Points on a hilly landscape, in no order, each with its height.
From any point a climber takes the steepest step (rise divided by distance) to one of its 2 nearest points. It stops when none of these is higher. Distance is the straight distance between rows; heights are no part of it.
z_937 height 504: [  7,   1, -14,  -5, -13,   6,   4,  -7,   0,  -2, -12,   0, -16, -18,   1,
   6,   5,   7,  13,   1, -15,   3,   7]
z_994 height 404: [ -4,   5,   3,  -2,  -6,   9,   9,   1,  -4,  18,   9,  -4, -25,  -9,  -2,
   4,  10,   1,   4, -18,  -5,   1,   8]
z_51 height 581: [-26,  -4,  15,  -7, -12,   6, -17,  26, -11,   6,  16,  13,  -6,  20,  -1,
 -12, -13, -20,   5,  20,   9,   3,  21]
z_921 height 640: [ 14,  -4, -22,  -3,  -4,   9,  -1, -21,  11, -14, -25, -16,  -9, -18, -20,
   6, -23,  -6,  -3,   5,  12,   5,  20]
z_325 height 128: [-10,   0,   9, -20,   9, -14,   0, -11,  -2, -14, -28, -12,   1,  16,  -2,
 -10, -16,  20,  -5,  11,   7,  -5,  -4]
z_433 height 674: [-17,  -8,  15,   0,  -6,   9,  -6,   1,   9,  -4,  12, -24,  -3,  11,  -2,
   4,  13,  -5, -16,  -1,   5,   5,  -2]
z_43 height 36: [ 40,   4, -14,  18,  -8,  -2,   4, -27,  -1,  -5, -19,   2,  19, -24,  -8,
  10,  -4,  10,   0, -10, -21,   4,  13]
z_186 height 682: [-15,  12,  11,   0,  23,   5,  -5,   9, -21,  15,   9,  22, -13,  17,   8,
   2,   3,  -3,   1,  -1, -17,  -2, -11]
z_452 height 671: [ -7, -11,  16,   7,   4,   5,  15,   9,   3,  14,   7,  -5,  -8,   0,  14,
  -5,  15,  -9,  -6, -21,  -4,   3, -15]
z_604 height 714: [-15,  -4,  12,  -8,  -9,   3,  -2,  18, -22,   5,  13,  14,   3,  -2,  21,
 -13,   8,  12,  15,  16,  -5, -10,  25]
z_223 height 490: [  8,  -6, -17,   0,  -8,   6,  -6, -15,   1, -13, -23,  -8,   0, -15,  -4,
  11,   0,  10,  12,  15, -14,   2,  10]
z_423 height 657: [ 13,   4,   0,   6,  19,   3,  21,  -7,   2,   8, -10,   4, -17, -20,  12,
  -1,   7,   4,   5, -20,  -7,  -2, -16]
z_378 height 330: [ 28,  10,  -7,   6,  14,  -7,   5,  -2,   8,   7,   6,  -3,   2,  -8,  -2,
   9,   7,   7,  -4, -16,  17,  -8, -35]
z_572 height 108: [-24, -15,  25,  -3, -10,  -9,  -7,  14,   8, -13,  -9,  -9,   3,  16,  16,
 -20,  -2,  -3, -11,   4,  -5,   3,   1]
z_102 height 656: [ -8,  -6,   7,   2, -11,  14, -13,   1,   1, -11,  14, -16,  -1,   1,   1,
  10,  18,  -1,  -8,   4,  12,   6,  10]
z_677 height 527: [ -7,  -2,  -6,  -7, -13,   1,  12,   7,  -6,   7,  -4,  10, -16, -23,   5,
  -1,   8,   2,  19,   0, -20,  -1,  15]
z_342 height 174: [ 33,  -6, -16,  16, -10,   8,  -7, -22,   5, -16, -14, -26,  10, -18, -16,
   9, -14, -11, -17,  -1,  17,  14,  25]
z_95 height 78: [ 11, -18, -10,   9, -23,  18, -14,  15,   0,   4,   5, -13,   3, -32,  -4,
  13,  -5, -20,  14,   8,  -4,  11,  35]
z_106 height 562: [ 51,  15, -29,   9, -12,   3, -16,  24, -12,   3,  -6, -20,   6, -25,  -5,
   5,  15, -15,   1,  -8,  -3,   3,  11]
z_580 height 639: [ -9,   9,   1,   2,  10,   7,   2,  17, -16,  10,   8,  12, -12,   5,   6,
   5,  16, -13,   2,   0,   0,  -3, -16]
z_27 height 705: [-22, -13,  16,  -7,  -9,  -7,   8,   8,   3, -23, -11,  -8,   6,  -1,  16,
 -13,   6,  -6,  -7,  -4,  15,  15,  19]
z_733 height 388: [  1,  -7,   5,   5,  -2,  -6,  -3,  -6,   5,  -9,   0,  22,   6,   1,  18,
  -2,   5,  13,   0,   1,   3,  -6, -12]
z_316 height 523: [  7,  -3, -14,  -4, -11,  14, -19,  -6,  13,  -6,   3, -17,  -9,  -8, -15,
  17,  -2,  -5,   1,  10,  12,   2,   0]
z_879 height 103: [-29, -15,  17,  -1, -15,  -5,  -8,  25,   3, -11,   3,   3,   5,  13,  10,
 -20,  -3, -16,  -2,  12,   0,   8,  12]
z_412 height 727: [ 18,   2, -22,  -3,  -6,  -1,  17, -29,  17,   3, -17, -10, -16, -13, -22,
   2, -16,   6,   1,  -5,   4,  -2,   3]
z_60 height 548: [-12,  -2,  -6,  -4, -17,   9,   1,  16,  -9,   8,   5,  15, -15, -14,  -2,
  -4,   8, -13,  17,   2,  -3,   3,  14]
z_480 height 442: [ 10,  11, -12,   1, -13,  13,   2,   8, -15,  18,  25,   5,  -7, -26,  -6,
   7,  21,  -1,  18,  -1, -14,  -1,  29]
z_957 height 205: [ 14,  -1, -14,   9,  -1,   0,  13, -22,  11, -24, -12, -19,  10,  -3, -15,
   0,  -6,  -6, -23,  -7,  37,  12,   8]
z_535 height 680: [ -8,   1,   8,  -7,  -8,  -4, -16,   9,  -4,  10,   3,  16, -11,  22,   0,
  -9, -12,  13,  11,  24, -22, -10,  -8]
z_91 height 158: [ -2,   7,   4, -13,   5,  -8,  -4, -15,  16,  12,   1,   0,  -1,  19, -21,
  10, -15,  12,   1,  -4,  -6,  -4, -21]
z_541 height 102: [-22,  -7,  26,  -1,  -1, -24,  -2,   2,  16, -29,  -9,  -7,  17,  11,  14,
 -20,  -2,  -5, -20,   2,   5,   3,  -4]
z_264 height 530: [ -7,  -5,  14,  11,   4,  -3,  -1,  10,   1,  15,  11,  30,  -3,  20,  17,
  -9,  -6,  -7,  -3,  -9, -14,  -4, -24]
z_149 height 486: [ 22,  -2,  -8,   5,  -1, -10,  16, -31,   8,  -9, -14,  13,  15, -14,   3,
   1, -16,  23,   3,  -8,   5,  -4,   3]
z_310 height 622: [-16,  -4,   7,   6,  -1,  -5,  -8,  11,   6,  -8,   6,   6,   6,  20,   2,
  -5,   8, -19, -12,   4,  -5,   1, -28]
z_754 height 452: [ 13, -12,  -6,   1,  -8, -11,   8, -27,  13, -20, -16,   2,  21,  -5,  -3,
   1, -18,  22,  -6,   3,  13,  -6,   7]
z_85 height 469: [  3,   3,  -4,  -6,   5,   1,   2, -20,   8,   0,  -1,  -7,  -7,  -4,   1,
   3,   6,  36,  20,   3, -21,  -1,  -3]
z_560 height 49: [ 28,  -2,  -9,  15,  -8,   7,  -2, -23,  -1,  -5,  -7, -11,  14, -15,  -5,
  18,   5,  15,   1,   0, -10,   3,  13]
z_26 height 583: [ 13,   5, -21,  10,  -9,   7, -10,  23, -14,  -8,  11,  -7,   3, -15,   7,
   6,  26, -21,   6,   6,  13,   1,  -3]
z_644 height 620: [ -7,  -2,  10,  18,   7,  -1,  10,  34,  -6,  12,  21,   5,   4,  12,  13,
 -13,  17, -39,  -7, -15,  10,   6, -19]
z_577 height 360: [ 13,  -1,  -2,   9,   5,  -2,   4,  -4,   9,   1,   7,  18,   4,  -7,   8,
   7,   6,   8,  -2, -11,   6,  -6, -30]
z_197 height 446: [ -3,   2,   5,  -7,  10,   3,  10, -11,   2,   6,  -3,  -2, -15,  -4,   9,
   0,   5,  27,  10, -10, -16,  -1,  -1]
z_493 height 738: [-18,  -8,  17, -10,   5, -18,  -2, -13,  21, -10, -11, -21,  20,  29, -15,
  -5, -19,   2, -22,   2,   0,  -7, -15]
z_735 height 164: [-11,   8,  15, -13,  19, -14,   1, -13,   4,  -2, -13,   5,   7,  19,  -6,
   3, -13,  12, -11,  -9,  12,  -2, -16]
z_458 height 429: [  6, -16,  -2,   4, -21,  -2,  -9, -19,  17, -17,  -7,  -4,  15,  -4,   1,
   3, -11,  17,  -4,   6,   8,  -1,   8]
z_670 height 651: [-19,  -3,  16, -11,   4,  -1,  -5,   2, -13,  -9,  -7,   2,  -3,   6,  15,
  -5,   7,   8,  -3,   1,   1,   2,   7]
z_126 height 284: [ 31,   9, -21,   8,  -4,   5,  -3, -10,   2,   0,   0, -22,   2, -13,  -9,
  15,  16,   7,  -5, -11,   9,   0,  -6]
z_622 height 623: [-19,  -5,  13,  11,   0,   6,  -9,  16,  -6,   4,  14,  15,   6,  35,   7,
  -9,   4, -24,  -6,  14, -13,  -5, -15]
z_688 height 629: [ 29,  19, -20,   2,  -9,   5,  -1,  -9,   1,  11,   7,   2,  -9, -30,  -6,
  10,  10,   5,   6,  -5, -19,   6,   9]
z_512 height 553: [ -1,   5,  -9,  -9,  -9,  11, -22,   1,   4,  -2,   5,   1, -16,  -8,  -5,
   9,  -1,   9,  16,  26, -11,   1,  16]
z_247 height 563: [ -7,  -1,  17,  16,  19,  -1,  -1,  15,   2,   9,   9,  24,   1,  13,  19,
  -7,  -2, -21, -15, -17,   1,   4, -28]
z_665 height 679: [-10,   2,   7,  -4,  -2,   8,  -1,   8, -25,  -1,  10,  11,   1,  -9,  13,
   5,  18,  11,  11,   9,   2,  -1,  27]
z_822 height 613: [  1,  14,  -2,  -2,   1,  13,  -9,  -1,  -6,   9,  21,   9, -16,   2,   0,
   8,  17,  11,   9,   3,  -7,  -4,  -1]
z_300 height 217: [ 12,   7, -14,  -2,  18, -10,  25, -26,   6, -17, -10,  -7,  21,   1, -21,
   8, -13,   2,  -7,  -8,  31,  -7, -17]
z_697 height 611: [-17,  -1,   8,  -9, -13,   3, -19,  12,  -6,  -1,   7,  16, -10,  17,   1,
  -8,  -6,  -2,  -3,  15,  10,   5,   8]
z_438 height 678: [ -9,  -1,  18,  -7,  28, -26, -13,   4,   2,  14, -15,  -5,  30,  37,  18,
  -8, -27,   6, -31,  -7, -23,   1, -12]
z_345 height 649: [ -2,  -2,  -4,  -4,  -4,   3,   4,  -5, -14, -12, -19,   1,  -4, -19,   7,
   3,   5,   3,   3,  -5,   5,   7,  29]
z_65 height 592: [-13,   1,  14,  19,  21,  -2,   3,  29,  -3,   6,   5,  16,   7,  15,  18,
 -10,   4, -36, -17, -19,  -2,  16, -20]
z_888 height 700: [ -9,   2,  26, -12,  23, -32,  -9,  -3,   6,  -2, -14, -19,  31,  36,  11,
 -15, -27,   7, -32,  -3,  -6,  -1,  -7]
z_265 height 221: [ 10,   3,  -9,   7,   4,  -5,  10, -19,  14, -19,  -2, -25,  15,  -3, -14,
   4,   2,  -9, -19,  -7,  35,   1, -12]
z_459 height 675: [ -9,  -3,  14,   5,  26,  -7,   6,   1,  10,   5, -13,   5,   5,  14,   7,
  -1,  -5,  -8, -18, -14,  -5,   2, -33]
z_766 height 637: [-16,   4,   5,  -1,  10,  -2, -17,  12,  -8,  22,  -1,  13,   2,  40,   1,
  -5, -10, -14, -17,  -6, -22,   6,  -8]
z_980 height 617: [  1,  -3, -13,   3, -12,  12,   0,  -3,  -8, -12, -17, -10,  -4, -23,  -3,
   8,   1, -10,   2,  -5,  11,  16,  34]
z_498 height 582: [ -8,   6,   5,   1,   9,   8,  -9,  -4,  -1,   9,  14,   2,  -7,  14,   5,
   7,  14,  18,   9,   8, -12,  -7, -18]
z_908 height 500: [-19,  -4,   5,   3,  -5,   7,  16,  25, -22,  19,  15,  20,  -6,  -1,  -1,
 -10,   9, -17,  24,  12, -12, -15,  11]
z_717 height 167: [ -6,  -2,   8, -20,  11, -13,   7, -19,  13,   1,  -8, -12,  11,  25, -24,
   5, -28,  22,   1,   1,   5, -11, -14]
z_436 height 688: [-17,   6,  20, -12,  15,  -8, -13,  10, -16,  14,  -3,   6,  -7,  28,   9,
  -7,  -4,  16,  -6,   6, -16,  -3,  -3]
z_419 height 677: [ 24,  11, -25,  -2, -13,   5,   4, -21,  10,   0, -19, -12, -16, -25, -18,
   7, -13,  -4,   0,  -3,  -2,   7,  19]
z_574 height 596: [ 43,  22, -26,   3,  -7,   1,  -7,   7,  -8,   9,   2,  -8,  -4, -30,  -7,
  10,  18,  -3,   6, -10, -12,   3,   9]
z_811 height 516: [ 10,  16, -14,   0,  -7,   7,  -8,  -8,   2,   4,  16,  11,  -9, -13,  -1,
   7,  14,  21,  22,  17, -35,   0,  12]
z_506 height 571: [-20,  -7,   1,   0, -12,   5,   1,  27,  -5,   8,   5,  10, -14,   0,  -5,
 -10,  -2, -31,   9,   1,   9,  10,   4]
z_852 height 666: [ -3,  -5,  15,  11,   7,   0,  17,   0,  11,   0,   1, -10,  -2,   0,  13,
  -6,  11,  -5, -18, -23,  12,   1, -19]
z_432 height 520: [ 15,   3, -16,  -1,   6,  -2,   9, -29,  -1, -14, -24,  -8,   5, -14,  -9,
   9,  -4,  24,  10,   6,  -7,  -2,   6]
z_680 height 681: [-15,  -7,   6,  -7,  -8,  -1,  -2,   4, -13, -19, -14,  -1,   5,  -9,  15,
  -6,   5,   1,   0,   2,  11,  14,  25]
z_570 height 579: [ -9,   4,  -4, -10, -13,   6, -20,   6,  -1,   1,  11,  15, -20,   5,  -9,
   3,  -9,  -2,   9,  17,  -1,   2,   7]
z_595 height 196: [  9,   5, -11,  -6,   7,  -8,  10, -25,   7,  -9,  -9,   1,   9,  -2, -15,
  12, -11,  11,   0,  -6,  16,  -3, -15]
z_631 height 463: [  4,  13, -10,   4,  -3,  17,  12,  16, -12,  21,  29,   5, -19,  -8,  -6,
   2,  20, -11,  26,   8, -18, -12,   0]
z_159 height 178: [ -5,   2,   4,  -2,   5,  -7,  -1, -10,   8,  -8,  -3,   6,   1,   7,  -6,
   3,  -7,   4, -10,  -9,  19,   5, -12]
z_761 height 648: [-15,  -5,  15,   1,  -6,  -3, -15,  12,  -6,  -2,   8,  15,   1,  28,   9,
  -7,  -1,  -2,   2,  20, -10, -13, -11]
z_428 height 420: [-10,   6,  11,  -7,  10,   7,  12,   6, -10,  19,   7,  11, -21,  -7,  12,
   0,  11,  11,   5, -14, -10,   3,   5]
z_16 height 673: [  6,  -3,   0,  14,  -8,   2,   1,  16,   5,   9,  23,   4,  -4,   3,  10,
  -2,  15, -15,  -4,  -6,   5,  -6, -24]
z_876 height 645: [ -6,  13,   8, -12,   7, -14, -14,  -2,   1,  13,   2,  25,  -5,  22,  -5,
   0, -14,  16,   4,   9, -13,  -8, -17]
z_153 height 694: [-17, -12,  16,  -9,  -7,   2, -13,  -7,  17,  -4,   4, -22,  -1,  19,  -7,
  -1,  -3,   8, -18,   2,   1,   0,  -2]
z_446 height 721: [-27, -13,  18,  -4,  -3,  -3,  10,  25, -14,  11,   2,  16,   2,   3,  18,
 -16,   4,  -7,   9,  -1,  -4,  -1,  13]
z_596 height 495: [ 16,  14, -13,  -1,  -5,   4,  -4, -22,   9,   3,  11,  -4,  -7, -17,  -4,
  10,  11,  30,  18,   5, -31,   3,  10]
z_738 height 644: [-15,  -2,   6,   4,  14, -11,   2,   8,   7, -15, -14,   2,   8,  13,   4,
  -4,   4, -21, -16,  -7,   5,   6, -31]
z_220 height 85: [ -5, -20,  -8,   4, -22,  20,  -8,  18,   3,  10,  15,  -3,  -7, -21,  -5,
   4,  -2, -18,  16,  14,  -2,   1,  30]
z_315 height 190: [ 21,  -8, -23,  12,  -4,   0,  12, -25,  12, -22, -21, -22,  13,  -6, -23,
   1, -18, -12, -15,   3,  29,  10,  15]
z_683 height 608: [ -5,   4,  -8,   5,   1,   7,  -1,  19, -16,  -4,   7,   1,  -1,  -8,   7,
   3,  28, -17,  -1,  -3,  14,   3,  -6]
z_874 height 113: [-22, -10,  25, -14,   2, -23, -11,   9,   5,  -9, -20, -17,  10,  28,  10,
 -22, -13,   3, -20,   7,  -8,  -1,  -3]
z_185 height 475: [ 10,   9, -16,   3, -17,  17, -12,  17, -10,  14,  26,   0, -15, -12, -10,
   6,  10, -20,  11,   7,   9,   0,  16]
z_217 height 519: [-11,  -3, -12,   6, -11,   6,  15,  28, -16,  21,  23,  16,  -4, -12, -13,
 -10,   9, -31,  28,  13,   2, -13,  14]
z_25 height 726: [-14,  12,  12, -12,  12,  -2,  -7,   9, -17,  11,   8,  19, -16,  10,   9,
  -6,   4,  14,   9,  11, -16,  -7,   2]
z_657 height 574: [  8,  12,   9, -15,  26, -12,  10, -21,   5,   1,  -5,  15,   4,  -2,   3,
   6, -13,  40,   8,   0,  -6, -12, -12]
z_411 height 621: [ -8,   0,  19,  -7,  37, -15,   4,  -5,   4,   7, -22,   6,  10,  16,  16,
  -4, -23,  17,  -8,  -6,  -8,  -5, -22]
z_469 height 556: [ 16,  18, -18,  -3,   7,  -1,   6, -25,  -3,  -6, -17,   1,  -4, -23,  -6,
   6,   2,  20,   9,   3, -21,   6,  18]
z_20 height 551: [-12,  -2,   6,   3, -14,  14, -13,  20, -11,   3,  33,  15,  -7,  11,  -6,
  -5,   0, -23,   6,  17,  12,  -1,  16]
z_69 height 119: [-14,  -1,  21, -15,  16, -22,  -8,   6,  -6,  -7, -25,  -5,   7,  23,  11,
 -15, -14,  11, -14,   3,  -1,  -2, -11]
z_960 height 242: [ 29,   3, -26,   2,   7,  -8,  13, -20,   7, -12,  -5, -23,  20,  -5, -25,
  11,  -7,  -5,  -7,  -6,  27,  -7, -10]
z_476 height 703: [  1, -10,   4,  11,  -8,   0,  16,  -7,   8, -15,  -6, -16,   3,  -9,   8,
  -5,  11,  -7, -14, -18,  16,   8,   2]
z_771 height 745: [-26, -16,  19,   0,  -8,   0,   6,  25, -20,   3,  16,  17,   8,   9,  14,
 -17,   6,  -2,  16,  14,   0, -11,  21]
z_456 height 482: [-10,  10,  -2,   3,   3,  14,  14,  15, -19,  19,  27,  18, -11,  -4,   0,
  -3,  16,  -7,  28,  11, -20, -15,  14]
z_278 height 541: [  5,   1,  -8,  -3,  -5,   5, -11, -10,  12,  -3,   5, -17,  -3,   4, -17,
  15,   3,   5,  -3,   5,   4,  -2, -14]
z_815 height 722: [ -1,   3,   7,  10,  26,   3,  10,   4,   2,   9,  -9,   9,  -9,  -2,  12,
   3,   2,  -4,  -7, -18,  -4,   0, -30]
z_727 height 672: [ 29,  13, -15,   7,  -6,   2,   3,   0,   2,  10,  11,  13, -11, -21,   7,
   5,  12,   3,   4, -15,  -5,  -2,  -4]
z_157 height 138: [ -6,  -3,  -2, -17,  16, -18,  17, -21,   2, -18, -29,  -7,  11,  14, -14,
  -8, -28,  18,  -1,  12,  15, -12,  -2]
z_818 height 557: [ 14,   5, -21,  10, -12,   9,   3,  38, -20,   7,  19,  -1,   8, -16,  -2,
   0,  24, -31,  14,   5,  19,  -1,  10]
z_42 height 733: [-11, -14,  11,   0,  -8,   0,  13, -13,   8, -14, -10, -14,  -3,   0,   7,
 -10,   2,   2, -14, -13,  16,  10,  14]
z_176 height 421: [  7,   5,  -6,   5,  -5,  12,  12,   7,  -6,  21,  19, -10, -15, -19,   4,
   6,  23,   3,  10, -14,  -8,   0,  11]
z_726 height 70: [ 13, -14,  -8,   9, -24,  13, -19,   1,   0,  -9,   1,   0,   8, -21,   1,
  10,  -3,  -7,   8,  10,   0,  10,  24]
z_966 height 720: [-13,  -1,  22, -19,  18, -23,  -4, -10,   7,  -3, -14, -24,  24,  34,  -6,
  -6, -24,  16, -18,   2,  -3,  -8, -11]
z_826 height 501: [  9,   2, -10,   2, -16,  18, -23,   9,   2,   0,  15, -11, -13,  -8, -11,
  12,   2, -17,   1,   6,  17,   7,   8]
z_334 height 715: [ 17,   2,  -7,  12,  -8,   3,   8,  11,   4,  15,   8,   5, -14, -12,   7,
   1,  13,  -8,   3, -15,   2,  -3, -15]
z_709 height 652: [ -8,   0,  21,  -1,  37, -12,  -5,   1,   5,  17, -11,   9,  19,  28,  12,
   2, -24,   7, -18, -11, -20,  -3, -27]
z_318 height 304: [ 31,  17, -17,   3,   6,  -2,   7, -14,   7,   6,   1, -11,  -3, -14,  -4,
  11,   7,  11,  -3, -18,  12,  -4, -17]
z_253 height 151: [ -8,   2,  11, -17,  25, -26,  15, -13,   1,  -6, -24,   2,  15,  23,  -8,
  -9, -33,  12,  -8,  -3,  13,  -7, -14]
z_599 height 179: [  5,   3,   1, -11,  16,  -8,  20, -29,  10,  -3,  -1,  -6,  18,  11, -19,
  13, -19,  25,   4,  -7,  10, -13, -15]
z_985 height 605: [  4,   0, -16,   2,  -8,   5,  -2, -12,   6, -19, -20, -11,  -9, -13,  -9,
   4,  -4, -12,  -4,   0,  20,  14,  14]
z_225 height 92: [-18, -24,   0,   1, -21,  13,  -9,  24,   6,  -7,  17,  -3,   1, -13,   3,
  -4,  -2, -29,   9,  17,  12,   6,  23]
z_864 height 538: [ 15,   1,   0,   5,  19,  -5,  27, -31,  10,  -4, -12,  10,   2, -12,   6,
   0, -13,  27,  -1, -14,   4,  -7,  -7]
z_83 height 717: [ -7, -14,   9, -11,  -6,  -7,  -5, -17,  25, -14,  -7, -25,  10,  16, -11,
  -2, -15,   9, -13,   5,  11,  -7,  -5]
z_905 height 676: [ 12,  -3, -20,   0,   6,   0,  26, -37,  10,  -4, -17, -13,  -4,   1, -25,
   1, -21,  16,  -2,   0,   6,  -6,  10]
z_956 height 612: [ -2,  12,   8, -16,  16, -12,  -4, -10,   6,   5,  -1,  21,  -5,   5,   2,
  -2, -10,  30,   6,   3, -13,  -9, -16]
z_825 height 263: [ 39,   9, -27,   9,   0,   1,   9, -20,   5,  -6, -11, -26,  12, -11, -23,
  15,   0,   3,  -2,  -4,  10,  -2,  -6]
z_429 height 600: [ 10,  -1,   2,   6,  11,  -3,  19, -15,   6,   1, -13,   8,  -7, -12,  10,
  -2,  -6,   6,  -5, -21,  13,  -1, -14]
z_502 height 99: [-14, -15,  14,   6,  -8, -11,   6,  -4,  20, -30,  -7,  -8,  16,   2,  12,
 -13,   3,  -4, -18,  -1,  10,   2,  -7]
z_943 height 699: [-20, -16,  11,   2,  -1,   4,  14,  20,  -6,  11,   0,   9,  -6,  -7,  17,
  -9,  10,  -8,   8, -13,  -8,  -2,   2]
z_274 height 593: [-19,  -3,   9,   5, -10,   0,  -6,  22,  -3,  10,   8,  14, -10,  18,  -1,
 -10,  -3, -32,  -7,  -4,   1,   9,  -9]
z_391 height 560: [ -6,  -1,   1,  -3,   4,  11, -10,  -7,   3,   0,   5, -15,  -6,  14,  -5,
  14,  13,  12,   5,  10,  -2,  -2, -17]
z_927 height 591: [ 29,  25, -22,  -1,   2,   2,   7, -22,  -4,   1,  -8,  -5, -12, -28, -13,
   7,   7,  11,   1,  -8, -20,   7,  13]
z_792 height 559: [ 30,   4, -27,  12, -15,   5, -16,  29, -10,  -6,   1, -13,   7, -22,   0,
   3,  19, -25,   7,   2,  10,   6,   7]
z_148 height 536: [  0,   8, -11,  -5,  -9,  17, -15,   2,  -6,   4,  15,   2, -16, -16,  -5,
   9,   9,   9,  25,  25, -27,   1,  21]
z_922 height 59: [ 22,  -3,  -9,  12, -16,   5, -18, -18,  -5, -13, -11,  -5,  16, -15,  -2,
  13,  -3,   6,  -5,   4,  -2,  12,  23]
z_448 height 457: [  5,   7, -16,   2, -11,  16,  -1,  17, -17,  18,  30,   5,  -6, -23, -11,
   5,  13, -16,  20,  13,  -1,  -2,  27]
z_130 height 98: [-28, -21,  17,   4, -21,   3,  -5,  28,   9,  -9,  22,   2,   7,   4,   6,
 -15,   0, -29,  -1,  13,   4,   4,  11]
z_100 height 614: [-22,  -1,  14,   2,   0,  -9, -14,  21,  -5,   8,   1,  12,   4,  33,   5,
 -15, -12, -27, -17,  -6,  -8,  14,  -1]
z_76 height 408: [  7, -10,  -2,   3, -14,  -3,  -5, -16,  11, -11,  -4,  10,   9,  -5,   9,
   4,  -2,  19,   4,   1,   0,  -5,  -9]
z_839 height 646: [  4,  -2,   2,  13,  -3,   3,  12,  30,  -7,  12,  22,   8,  -5,   0,   8,
  -9,  17, -28,   2, -11,   5,  -3, -20]
z_790 height 662: [-16,  -2,  21,  -7,  17,  -7, -17,   3,  -3,  13,   0,  -1,   7,  37,   6,
  -5, -10,   8, -19,  -2, -16,   2, -13]
z_151 height 535: [ -3,  -3, -20,   8, -15,   7,   5,  35, -14,   8,  23,   5,   0, -12, -11,
  -8,   9, -40,  24,  13,  17,  -4,  12]
z_329 height 584: [  0,   6,  14, -14,  39, -16,  12, -15,   2,   3, -19,  11,   6,   5,   6,
  -1, -24,  30,   1,  -2,  -4, -12, -21]
z_522 height 647: [ -3,   6,   2,  -1,  -5,  14,  -9,  -6, -12,   1,  10,  -3,  -3,  -7,   6,
   8,  19,  17,   9,   7,  -4,   2,  19]

For each start below, name the point where the climber stops.
z_329 | z_493
z_456 | z_25
z_733 | z_815
z_69 | z_815
z_717 | z_815
z_197 | z_697
z_994 | z_771
z_278 | z_771
z_957 | z_815

Write out the way that a climber takes from each point below.
z_315 | z_957, z_265, z_960, z_825, z_126, z_318, z_378, z_577, z_733, z_76, z_458, z_754, z_149, z_864, z_429, z_423, z_815
z_428 | z_197, z_85, z_596, z_811, z_148, z_512, z_570, z_697
z_874 | z_69, z_325, z_157, z_253, z_735, z_159, z_595, z_300, z_960, z_825, z_126, z_318, z_378, z_577, z_733, z_76, z_458, z_754, z_149, z_864, z_429, z_423, z_815
